Each scene shows the same named points in several views. A view is turned or mirrored, and shifted as a whole, has a little noise and may leave points out.
In the rows, zero is written as 128.

Scene 1
View 1
vus: [ 85 124 140  91 118 123 142 101 101 115  69 166  89  80  65 227 102 152
 102 127 135 107  94 169 127 177 119 160  88 203 134 176 124  38 160 131
 139 112 135 221  83 109 154 134 134  57  79  76 153 165 159 177 111 166
 144 142 120]
mimu: [128 144 111  69 110 136 142 122 168 122 118 133 100 108 131 154 112 147
 145 102 131 138 120 138 112 114 108 115 141  33 187 128 194 139 102 106
 115  99 159 106 160 163 120 101 129  94 148 195 119 148  87 116 149 137
 116 154 175]
Bal: [ 99 120 115  86 110 142 131 113 119 131  88 144  92  72  97 199  93 154
 115 117 137 108 116 147 127 153 109 155  96 161 135 154 168  79 118 124
 143 106 137 193 130 131 153 120 151  49 106 113 133 170 111 146 109 159
 118 139 122]
bame: [112 152  91  79 112 157 137 125 185 138 105 114 137  89 144 146 142 147
 147  93 104 113 135 126 141 107 109 157 111  36 169 109 174 134  86 109
 100 105 159 113 170 143 128 115 126  83 131 186 103 151  83 112 117 150
 116 136 142]
voz: [101 126 120 103 141 181 102 181 188 178  84 109 201  90  98  87  95 194
 138  47 133  96 198  92 161 144 115 253 104 108 124  96 121 111 128  75
  47 118 141 143 158 155 142 141 134  95 108 117 104 163  48 152 115 128
  83  80 147]
dalev: [109 139  99  82 118 148 134 126 156 134 102 129 118  95 112 162 110 153
 130  97 126 115 132 141 129 133 112 147 105  88 159 137 156 105 113 111
 113 108 152 140 155 139 138 121 133  77 118 170 123 154 101 130 130 143
 121 133 147]
nipa: [ 95 126 157  78 105 104 152  98 110 104  79 168  69  96  74 218  86 147
 124 129 142 133  85 168 112 171 117 126 124 155 173 172 153  64 164 134
 140 110 145 192  79 132 128 118 130  82 100  96 158 154 154 166 139 162
 143 167 149]
Tulu: [156 119 122  79 162 130 117 130 129 125 137 156  63 148  72 172  83 156
  92 114 178 148 109 163  83 118 110  97 153  95 163 177 157 111 141  88
 117  83 133 118 154 152 160  96 137 106 129 221 136 150  90 153 195 109
 138 128 205]
moben: [128 166  78  53 132 140 161 106 144 101 124 148  78 142  98 177 117 156
 131  90 141 144 120 165 105 123 123  51 107  45 189 163 114  86 139 106
 117 112 189  97 150 131 127 137 113 103 113 253 148 121 160 135 179 106
 166 153 164]
riz: [129 148  73  76 121 157 128 110 162 126 122 124  95  92 140 178 141 143
 121 112 121 112 113 154 120  98 107 116 101  57 156 137 183 124  80 117
 134  96 153 120 189 128 154 107 132  62 133 225 114 157  94 106 127 148
 129 138 141]
tage: [100 147 144  80 115 119 152 106 153 115  80 152 112  99 102 196 135 137
 127 114 114 120  96 157 132 144 121 150 111  97 178 148 143  83 147 120
 105 115 156 153 102 122 125 124 109  90 103 127 135 143 143 151 128 160
 140 151 150]
sonet: [131 157 108  54 106 116 160  93 167  99 126 142  70 120 136 190 139 127
 141 122 120 147  85 159 103 102 111  72 138   7 212 147 195 133 108 119
 129  97 170  94 152 145 114  98 109  97 143 227 126 135 126 110 163 145
 148 172 177]
Forus: [ 91 130 118  74  92 130 145 106 127 115  90 147  88  75 104 191  94 156
 137 115 134 118 116 146 123 157 109 131 109 134 158 150 173  86 116 133
 150 109 150 185 126 138 131 116 148  59 113 118 139 164 122 136 117 160
 122 161 126]
Mov: [143 145 138  94 155 128 122 120 176 132 110 144 119 131  99 176 155 130
  97 116 126 120  86 163 118  95 116 157 127  59 172 152 140 115 143  97
  77  91 136 105 136 119 149 110  97 105 110 194 112 138 109 150 164 140
 147 118 184]
garo: [127 159  73  80 134 158 137  96 164 121 113 130 104 105 130 195 176 132
 107 118 107 108  91 170 128  86 114 115  85  56 157 149 143 101 100 118
 120  96 156 117 172  99 162 120 108  64 112 236 112 140 127 121 131 144
 156 125 135]
Nogos: [110 150 163  93 133 108 146 107 168 118  78 156 129 110  96 199 161 126
 114 119 107 121  75 162 135 123 129 178 118  84 184 150 126  88 165 111
  77 108 143 136  91 112 128 122  91 102  97 132 125 139 147 167 142 164
 154 133 165]
puze: [119 123 130  95 127 139 119 123 157 139  98 135 117  90 114 172 118 144
 115 116 127 108 109 140 127 124 107 179 124  98 153 137 179 118 114 106
 109  99 129 150 140 141 148 101 131  77 123 138 112 162  79 139 124 160
 110 126 155]
reme: [133 145 109  80 124 132 137 104 158 119 115 140  92 107 124 190 142 134
 114 125 123 123  89 161 116 105 112 119 120  64 173 151 174 116 109 115
 121  92 148 121 151 129 142 102 116  81 126 200 117 149 115 127 144 148
 141 143 159]
Nup: [ 97 131 122  68 101 135 145 133 150 128  92 136 112  95 106 152  84 166
 160  90 131 130 144 126 130 158 115 143 119  96 173 126 164 102 125 111
 115 116 162 149 132 158 116 124 139  91 123 127 135 155 108 135 129 146
 109 152 150]
Sivir: [122 141 157  85 141 121 133 129 174 129  93 146 129 122  91 162 127 143
 121  98 133 129 109 144 122 129 119 170 136  71 180 142 131 103 160  96
  66 104 149 123 113 142 126 119 106 122 106 153 125 141 116 160 161 139
 136 129 185]
kepal: [103 140 141  73 119 128 150 133 158 127  87 143 125 115  89 149  88 168
 148  82 138 137 139 133 128 159 120 145 125  88 183 138 131  90 157 102
  89 120 164 139 114 156 111 133 124 112 110 136 143 142 125 156 148 134
 126 144 166]
genom: [130 125  88  87 140 153 121 119 125 131 118 142  82 110  84 186  96 163
  99 108 157 114 121 158 111 130 110 119 102 138 130 169 141  84 125 109
 132  97 139 156 158 127 169 119 142  66 108 191 133 161 110 145 147 129
 135 126 151]
View 2
garo: [106 152 107 179 140 106 135 125 184  90  76 138  90 173 114 153 105 108
 155 105  84 146 148 145 125 123 185 100 167 118  93 122 138  91 152 138
 170 114 136 121 140 113 127 110 157 125 107 165  73 102 138  67  92 146
  86 130 175]
dalev: [134 130 129 122 143 104 153 130 172 118  78 132 103 160 136 102 114 132
 147 115 113 155 150 108 101  91 159 134 168 119 104 140 125 112 142 129
 167 123 106  97 139 118 130 116 121 154  93 128 136  92 107 104 128 167
 128 142 153]
Forus: [144 137 143  99 147 117 138 104 175 126  47 147  83 181 145 102  99 168
 127 115 112 145 152 100 113  47 124 127 171  95 103 162 129  95 117 138
 145 143 111  90 158 126 142  92  98 155 116 133 139  68 108 123 143 175
 144  83 151]
sonet: [114 143 127 144 154 125 156 143 169  82  76 172  97 132  84 188 124 121
 160 114  77 132 177  99 107  67 171 123 150 139  83 143 116 134 218 150
 215 111  85 122 117  82 123  70 128 181 132 155  66  59 112  58 117 134
  84 122 181]
Nup: [150 127 133  80 142 107 170 123 157 140  71 142  92 149 126  93 114 146
 163 114 121 151 142  88  97  59 150 143 143 109  91 134 130 110 154 138
 170 135  89 101 139 120 135 105  83 168 112 129 152  80 103 125 150 170
 136 133 137]
genom: [108 142 149 130 133  89 128 132 157 101  69 122 115 187 144 110 112 141
 125 107 129 129 145 120 104 106 116 133 175 112 105 141 136  95 126 151
 153 157 133 111 143 111 115 123 136 151  88 130  83 134 101 117 146 171
 133 108 172]
puze: [132 100 154 131 155 113 174 114 187 118  70 133 113 143 137  94 113 121
 126 107 115 149 162 126 110  89 154 134 150 107 132 148 138 101 118 113
 168 116 105  93 140 131 143  95 108 138 106 126 130  88  91 125 143 155
 137 158 144]
Tulu: [ 89 123 176 135 139  91 145 158 137  74  77 136 148 148 117 149 139 122
 123  97 130 104 170 106  91  99 102 145 152 133 106 141 121 122 188 164
 195 159 103 133 106  75  95 103 142 187 103 125  33 148  76 106 174 150
 124 122 188]
nipa: [132 134 178  71 152 120 143  97 163 121  34 157  77 174 132 112  94 175
 124  97 117 114 149 101 131  28  88 133 137  74 100 163 141  67 118 154
 137 173 123 123 157 127 146  54  78 157 153 149  87  81 103 159 174 163
 155  45 150]
moben: [102 171 116 119 125  90 132 152 122  96  80 151  86 168  91 171 119 127
 189 107 101 124 134  95 109  91 149 125 143 119  55 107 125 108 215 180
 194 159 116 147 116  81 100 112 130 175 118 169  46 125 136  81 133 156
  87 100 184]
voz: [151  89 122  87 128  79 205 122 152 180 106  90 119 131 140  14 119  91
 182 107 156 180 113 115  90 136 191 158 120 103 123  89 155  91 104 104
 163 117  99  88 133 159 138 174  85 126  65 112 210 143  95 166 153 176
 147 251 101]
riz: [122 145 114 172 144 109 141 137 187  90  82 135 109 161 128 138 119 117
 138 117  94 157 165 125 100 106 180 115 188 137 107 143 123 127 158 129
 182 105 107  93 135 105 123 117 152 149  85 137 108  85 115  64 103 158
 102 143 175]
reme: [115 130 140 152 152 117 153 131 181  90  72 147 105 150 113 150 115 118
 144 106  93 139 164 126 118  88 160 118 154 118 106 140 130 107 162 134
 181 119 109 115 134 108 130  88 130 148 117 147  82  86 112  86 123 143
 107 132 173]
mimu: [126 125 130 129 149 114 171 141 169 105  87 153 114 130 107 139 129 123
 156 118 101 150 168  98  93  74 172 137 154 136 101 138 117 136 191 134
 205 108  74 101 118  94 127  97 114 176 104 136 116  73  97  80 129 149
 106 158 158]
kepal: [139 122 141  65 138  98 178 120 139 147  72 140  85 140 106  99 112 133
 179 102 127 140 135  91 111  65 144 147 111 100  85 114 141  94 163 144
 175 148  99 121 128 121 135 101  76 163 129 142 123 107 109 146 164 164
 130 139 137]
Sivir: [120 100 157 100 147 110 192 123 151 126  77 143 104 124  99 114 115 103
 171  91 118 132 145 117 126  93 155 141  94  99 106 116 144  80 155 135
 180 134 107 135 119 122 138  89  92 148 136 149  87 115 103 140 160 137
 123 167 142]
tage: [131 127 142 108 152 123 163 103 175 121  54 152  73 160 112 130  95 137
 155  97  94 139 147 122 137  63 148 120 126  86 101 140 148  73 134 137
 158 134 121 125 146 129 150  70  92 139 145 164  92  78 121 124 137 144
 121 103 151]
Nogos: [122 107 152 108 152 124 178  98 172 124  57 148  71 140  95 132  95 112
 168  82  98 130 138 137 155  81 154 123  92  78 108 126 158  49 132 131
 160 131 130 142 138 139 153  65  89 123 160 169  73  93 124 144 146 124
 118 131 143]
bame: [138 127 106 138 145 114 176 132 181 123  92 140  98 135 113 116 117 109
 170 119  98 170 155 117 101 101 206 127 156 133 101 124 131 122 159 116
 192  90  89  91 134 119 138 118 120 144  93 138 154  74 116  80 105 154
 101 185 143]
Mov: [103 103 152 143 152 109 180 129 166 100  81 136 112 129  97 139 114  87
 154  86 106 128 151 144 131 112 162 126 111 110 116 118 150  81 152 132
 185 123 121 140 121 117 131  86 121 136 128 156  53 125 106 117 142 127
 105 166 164]
View 3
Nogos: [137 139  93 134 133 136  86 172  99 129  96 143 120 159 139 143  93 119
 166 169 152  92 126 108 106 117 155 128 142  94 113 142  91 108 121 114
  95 126 113 114 118 183 120 109 152 111  92 174 115 124 131 146 100 133
 157 160 139]
Nup: [118 159  96 148 124 181 137 126 133 132 112 127 180 125 158 152 101 110
 153 185 148 131 109 145 172 105 158 117 123 110 125 104  99 103  96 120
  58 125  97  66  74 140  90 120  97 121  73 143 144 138 134 194 100 140
 108 119 119]
bame: [111 166  84 158 104 185 137  82 111 139  93 116 154 112 127 143 143  97
 189 141 132 144 101 145 135  93 170 131 153  75 136 108 111 131  87 116
  65  85  92  83 143 100  76 119 104 130  73 133 167 168 121 201 118 134
 112 172 109]
riz: [108 140 102 165 115 179 143  52 130 145  78 146 123  95 139 101 147 114
 195 134 152 139 116 137 140 101 188 126 151 121 145  88 120 142 104 128
  73 127  80  95 157 105  74 141  82 146  92 136 171 163 121 179 147 132
 132 159 131]
sonet: [ 88 142  98 147 124 150 137  64  97 173  95 147 119 159 161  89 129 149
 176 159 163 128 130 165 119 130 194  96 158 125 144  97  68 196 100 126
 113 106  91  64 159 161  94 116  55 126  70 136 153 179 154 140 135 142
 122 189 130]
reme: [108 139 105 151 121 154 127  89 116 148  87 154 120 121 143 102 127 129
 184 146 163 122 127 131 125 116 179 121 147 125 143 100  98 145 114 127
  95 134  96  97 138 138  89 133  96 132  92 144 153 155 129 159 131 133
 140 171 137]
vus: [159 105  95 142 161 169 100 190 168  99  79 177 121 112 174 151  42 104
 153 229 173  89 141 109 154 108 151 135  94 150 104 107 150  36 131 139
  48 202 101 124  55 175 118 132 136 134 121 191 116  79 141 169 105 139
 175  69 173]
Tulu: [ 91 145 160 143 131 129 128  85 137 162 124 156 155 108 153  59 135 166
 155 113 196 116 126 111 184 131 161  99 139 179 159  90  29 154 148 134
 109 184 105  85  95 165  87 155  88 135  93 116 136 149 110 144 125 118
 130 153 123]
dalev: [114 150 104 152 121 177 129 103 132 130  97 131 152 107 141 133 120 108
 170 154 150 130 109 132 163  96 163 125 135 109 131 106 107 105 107 123
  64 129  94  91 108 124  85 127 108 132  84 138 150 140 121 189 119 130
 127 131 120]
Sivir: [121 161 114 133 122 140 102 158 105 137 117 123 158 144 130 137 116 129
 154 143 157 110 112 110 138 114 147 122 148  97 128 134  61 118 123 109
  89 119 118  97  99 167 107 117 144 109  85 141 123 136 115 162  95 129
 129 161 115]
mimu: [ 96 163  99 153 107 168 145  79 112 161 107 135 164 127 151 116 137 128
 175 151 159 135 117 149 145 117 175 113 151 111 148  96  77 161  98 124
  88 107  97  65 123 132  80 125  77 126  67 124 162 172 127 177 115 137
 104 177 115]
puze: [131 162  97 165 103 173 121 131 133 138  97 155 170  91 142 138 117 106
 178 163 176 119 125 114 134 110 151 136 130 108 140 102 120 104 114 131
  63 138 114 103  93 118  83 136 131 126  92 146 155 135 107 194 100 141
 129 166 128]
Forus: [128 133  83 157 138 187 134 128 152 127  86 166 149 108 174 141  77 111
 166 218 170 121 134 147 154 105 168 121 110 140 124  92 137  88 102 140
  52 158  96  90  78 145  91 128  91 134  91 165 147 125 144 185 110 148
 131 106 148]
garo: [111 119 107 148 134 161 119  62 120 136  65 139  78 116 128 103 139 113
 197 119 135 125 114 123 126  98 189 124 164 114 133 108 112 134 105 122
  88 123  77 116 183 127  91 133 103 148  99 150 151 156 128 155 160 120
 164 151 141]
moben: [ 89 117 135 114 163 137 124  62 121 140 102 114  97 162 150  91 126 151
 148 123 134 124 106 146 186 108 186  92 159 144 126 109  33 154 113 111
 103 135  68  75 146 183 107 122  69 133  78 131 115 158 153 132 155 110
 142 110 120]
genom: [117 125 128 150 141 159 125  97 160 123  92 153 137  82 149 106 118 124
 168 138 168 116 116 107 180 103 160 121 125 163 143  93  97  94 132 137
  68 186  89 108  98 135  86 155 111 146 106 141 141 124 111 170 131 120
 153 106 139]
nipa: [134 115  90 139 158 152 108 166 142 124  94 174 127 144 184 132  53 132
 143 227 177  93 144 135 147 128 165 114 108 154 112 105 109  87 123 137
  75 180 103  95  70 199 120 126 103 123  98 182 115 109 157 150 109 145
 154 101 161]
Mov: [117 152 123 141 115 130  99 127 102 147 103 141 128 133 122 113 134 132
 173 113 161 103 120  96 122 114 154 127 160 106 141 130  65 132 134 110
 109 130 113 113 136 154 102 130 144 121  95 142 128 144 104 145 116 123
 150 181 124]
voz: [137 200 114 150  93 195 118 150 134  99 130  80 225  74  98 197 139  64
 162 113 118 145  66  93 190  66 116 152 133  50 132 137 100  42 102  98
  24  98 111 102  66  76  72 130 189 118  76 116 144 124  73 245  76 116
 100 118  72]
Bal: [138 133  90 166 133 187 128 135 167 119  77 168 148  84 164 142  80 101
 171 202 173 115 129 123 160 106 158 132 103 142 128  90 151  67 114 144
  46 175  96 107  73 130  91 143 111 139 107 168 151 110 128 195 109 144
 144 103 147]
kepal: [119 161 102 132 128 163 116 146 122 126 125 112 175 137 145 154 102 114
 146 166 144 121 104 132 169 100 152 119 132  97 123 123  74  98 107 110
  65 116 105  74  81 157 100 115 126 109  73 139 125 133 127 184  95 131
 113 123 109]
View 4
tage: [145 138 158 110 116 120 138 119 112  89 164 110 117 151 124 113 131 108
 151 139 145 124 123 143  73  81 137 110  83 111 140 101 121 126 101 141
  96 135 121 155 146 120  98 181 189 115 142 154 152 168 112 152 105 129
 147  75 105]
sonet: [190 116 143 121 129 101 133 149  76 109 134 123 110  87  85 109  38 161
 113 140 139 137 118 135  68 119 109  76 139 113 165  67 112 179 119 198
 143 145 133 167 150 102 129 122 192 119 142  92 119 201 114 108 117 152
  77 101 117]
Mov: [186 121 160  93 118 112 126 138  97 122 173 112 158 132 105 102 134 101
  94 119 153 150 134 129  76 109 119 116  89  87 147  91 126 161  99 165
 104 138 132 141 131 131 137 158 155  78  96 117 120 175 113 143  90 112
 101 133 127]
puze: [154 131 178 113 122 149 135 116 127 129 166 102 116 145 119  89 142 115
 144 123 158 126 157 129  91  66 138 100  80  94 107 116 138 175  96 134
 116 133 120 153 117 100 125 162 125 102 146 130 142 161 135 139 125 161
 135 122 114]
nipa: [132 182 148 103 134 106 123 121 119  89 174 112  91 167 122 117 148 118
 186 164 128 122 100 136  76  54 157 120 104 110 156 109 159 113 100 115
  70 142 162 206 167 105  75 175 176 140 177 182 156 176 125 161  89 146
 144  31  84]
riz: [186 119 171 101 129 146 114 143 101 117 145 108 115 107 119 113  88 152
 111 134 156 120 168 152 112  98 124  64 109 103 114  66 120 180  88 170
 156 140 115 154 124 112 106 140 146 111 145  58 116 176 148 104 127 184
 109 119 137]
Forus: [138 160 169 116 129 141 127 118 128  97 156 105  78 146 131 113 133 142
 179 152 143 102 139 146 100  58 152  88  99 112 121 105 141 141  92 118
 109 135 129 188 140  97  78 169 161 135 185 138 154 166 139 135 120 183
 151  60 100]
Nup: [150 145 178 145 119 141 151 121 131 114 134 105  84 135 104 107 135 155
 150 119 142 109 127 141  86  76 149  90  97  97 112 131 111 153 111 107
 102 126 115 164 135  94 100 152 179 104 153 114 163 161 100 122 120 170
 151  90  99]
genom: [183 171 175  89 141 137  96 147 122 124 165 101 113 140 121 128 168 137
 122 135 142 118 143 151 121  84 155  94 101  83 119  81 149 141  69 115
  95 138 154 184 141 118  78 150 136  99 142  81 118 164 148 127  80 184
 123  87 124]
mimu: [180 121 170 139 124 128 144 137 104 127 129 113 100 101  82  98  82 163
 119 123 148 132 139 127  77 101 128  83 117  98 128 101 112 196 117 157
 132 133 116 157 127  92 133 125 164  98 142  91 133 181 111 106 130 169
 102 120 112]
garo: [193 115 157  73 122 134 109 144  90  98 157 109 143 119 140 131  96 126
  98 140 157 126 158 168 107 114 112  68  96 105 133  38 116 145  76 187
 149 137 120 139 130 137  95 159 170 109 123  62 108 176 147 125 107 150
 108 110 150]
Nogos: [148 123 149  98 104 110 144 118 104  92 177 113 146 156 129 107 138  79
 135 133 148 137 111 135  60  91 120 121  74 111 151  97 121 123 103 158
  94 139 123 138 137 134 115 189 190 103 113 166 147 166 105 166  96  92
 134  92 111]
vus: [122 187 160  80 131 131 113 112 134  78 194 100  98 192 163 130 196  94
 192 163 139 102 123 157 103  37 166 118  72 108 131 100 161  82  70  95
  69 138 155 198 155 126  48 209 161 141 176 179 156 155 151 172  82 154
 180  28  94]
Tulu: [215 175 152 101 152  99 102 168  99 153 165 115 118 111  69 117 132 157
  90 126 128 151 110 119  99 101 150 114 131  65 160  95 157 182  97 134
  80 145 179 204 153 109 123 109 134  78 129  81  99 195 127 121  63 170
  64 103 113]
dalev: [169 134 177 122 120 146 133 129 121 115 145 100 106 132 116 114 136 143
 129 121 150 115 150 148 101  84 139  86  89  95 104 101 114 156  97 127
 116 133 111 155 123 110 102 157 158  97 139  93 140 163 122 124 115 169
 141 106 117]
Sivir: [168 127 162 121 112 109 149 132 106 126 162 110 138 139  97  96 142 107
 110 112 146 148 109 126  61 102 129 129  86  85 141 124 121 156 117 142
  82 131 126 141 133 124 141 158 170  72 101 143 140 172  89 149  96 108
 118 119 110]
reme: [177 124 159  99 128 123 121 139  95 111 158 110 122 121 113 107  96 135
 118 139 149 133 141 139  91  99 126  89 105 104 142  75 128 166  94 171
 128 138 130 157 136 117 116 148 157 110 139 100 122 180 133 125 110 154
 103 108 126]
voz: [158 121 222 162 105 187 167 109 165 143 140  88 115 163 114  89 227 126
 110  62 167 107 172 145 101  77 153 101  35  68  39 172  91 160 103  57
  87 117  68 105  83 118 128 169 143  38  88  87 173 122  88 125 130 160
 194 166 119]
Bal: [139 167 176  99 134 155 117 115 138 106 172  98  89 164 142 114 162 125
 177 146 148 102 155 150 113  46 159  94  79 102 110 105 149 136  77 106
 104 138 134 185 133 105  73 178 136 130 180 134 151 160 156 141 119 186
 160  73 106]
kepal: [156 147 170 148 117 127 152 128 126 111 138 107 100 138  99 108 153 140
 138 115 135 121 105 140  68  92 151 109  91  92 126 134 105 136 118 102
  74 132 119 159 139 113 107 151 198  89 125 124 163 162  80 133 100 138
 146  84  95]
bame: [169  99 181 133 112 155 152 126 109 113 131 105 114 116 111  96  96 149
 117 114 164 116 168 145  93 100 115  67  91 104  99  97  90 180 106 156
 148 131  84 123 112 103 127 148 165  94 129  76 142 162 113 107 149 162
 134 140 129]
View 5
Sivir: [132 127 121  97 152 128 151 128 132  94 131 102 115  95 137 160 114 120
 130 121 117 116 147 134 124 166 122 167 106 137 130  88 110 130 140 127
 120  85 116 147 113  94 176 116  98 119  89  72 131 147 143 105 130 153
 155 155 134]
Mov: [112 109 120 122 122 117 145 122 121  85 173 106 131 105 141 168 134 128
 128 132 120 127 146 158 125 166 128 152  96 145 132  99 130 134 146 125
 136 107 114 145  92 116 160 112 107 103 106  67 142 170 135 128 149 143
 148 157 129]
garo: [ 96 100 104 107  71 131 145 117 130  59 187 111 146 116 141 171 138 148
 123 142 104 153  99 171 117 126 142 113 138 160 148 150 153 102 152  96
 146 152 114 108  87 144  97 138 124 127 127  80 151 162 153 135 122 126
 158 140 127]
moben: [ 89  88 137  93  57 112 176 107 142  72 153  54 136 100 142 129  75 168
 116 150 138 117  96 163 170 154 161 101 176 154 105 131 145 119 150 100
  88 133 140 155  71 106 122 130 107 161  85  71 155 159 143  96 134 165
 191 155  94]
vus: [161 170 192 118 180  89 116 112 192 169 120 125 152 115  90 183 109  93
 114 103 135  97  86 111 142 135 145 200 145  93 181 151  49  74 169 148
  93 104 124 124 127 151  93 158 100 178 127 101 109  93 159  73  97  61
 201  84 171]
tage: [129 134 140  90 154 119 141 122 140 118 121 111 135 103 119 188 109 117
 119 112 119 126 116 119 127 146 133 162 138 137 160 113 101 107 148 138
 110 112 118 123 118 117 135 151  93 144  96  69 147 128 154  90 106 126
 178 120 148]
Tulu: [122 105 185 118  94  89 155 102 162 101 167  43 143  76 152 149 102 155
 145 143 172  80  89 199 157 166 119 146 121 106 124 118 141 158 148  87
 140  94 110 176  71 106 132  89 101 128 104 115 131 174 120 125 167 164
 171 154  89]
sonet: [101  89 145  61  90 124 170 116 108  75 141  54 151  71 156 201 101 170
 124 134 140 149  96 164 127 137 119 100 159 171 153 113 185 153 130 101
 145 144 105 123  69 107 130 141  89 124  76  61 185 182 134 113 131 193
 174 140  90]
genom: [129 134 162 115 106 110 136 113 184  99 158  93 147 104 133 145 114 135
 143 134 135  96  74 178 140 133 131 155 135 101 146 154 111 103 156  82
 136 102 117 141 103 130  94 118 118 147 131 129 111 132 149 118 130 110
 170 136 120]
Bal: [156 166 168  92 160 120 122 120 190 126 116 115 151  94 120 180 121 116
 143 108 129 102  71 143 111 116 118 176 140 102 183 153  90  92 146  97
 142 101 106 112 126 131  82 145 107 157 132 126 115 105 160  98  97  94
 175 101 146]
puze: [144 146 135  86 160 140 125 132 151  97 127 118 132  85 144 186 135 118
 152 109 117 119 106 153  97 129 103 169 108 120 178 119 118 120 132  91
 169  88  97 119 122 111 120 123 105 112 116 109 125 136 152 124 117 130
 146 138 133]
voz: [161 180  42  83 184 201 133 168 177  46 106 172  76 107 151  94 127 105
 174 104  57 100 144 136  81 124 110 181  92 103 121 105  66  74 119  46
 156  25 125 126 183  58 149  96 135 108 123 143  68  98 189 123  95 116
 103 186 150]
Nogos: [127 123 126 107 157 113 138 125 122 114 145 122 131 110 116 192 121 105
 108 115 110 133 151 114 125 165 139 171 110 151 152  96 101 112 151 163
 104 116 120 128 112 124 165 146  94 127  93  47 151 138 143  98 118 122
 169 132 156]
reme: [115 115 142  94 109 122 146 119 133  82 153  89 146  89 146 190 124 141
 130 130 128 131 102 165 116 135 120 132 135 148 161 129 150 129 140 102
 149 127 102 123  89 123 116 133 103 117 110  79 153 162 143 125 129 143
 161 137 115]
nipa: [152 149 205  91 176  85 134 107 171 163 105  85 153  87 104 198  90 113
 117 105 154  96  90 114 147 147 132 182 153 108 177 128  80 106 158 152
  91 109 116 140 107 124 116 153  81 169  97  87 137 112 144  68 110 114
 208  92 143]
mimu: [122 120 129  60 117 146 157 128 133  68 120  72 134  67 167 178 110 158
 143 121 130 127 101 165 107 126 102 121 138 151 154 110 161 144 120  74
 164 107 103 125  94  88 128 123  93 114  85  95 158 161 143 118 120 186
 152 151  95]
Nup: [149 148 134  59 161 147 151 136 162  95  87  94 120  76 140 159  92 135
 144 108 123 109  94 132 116 126 114 153 154 126 154 115 108 110 127  85
 132  84 117 125 127  82 120 133  95 145  89 107 133 119 163  92  99 154
 161 136 119]

Which points are out of place in each view (at most two, in the order of its rows)? Write - if all are in place.
view 1: Tulu
view 2: dalev, tage
view 3: nipa, kepal
view 4: Sivir
view 5: voz
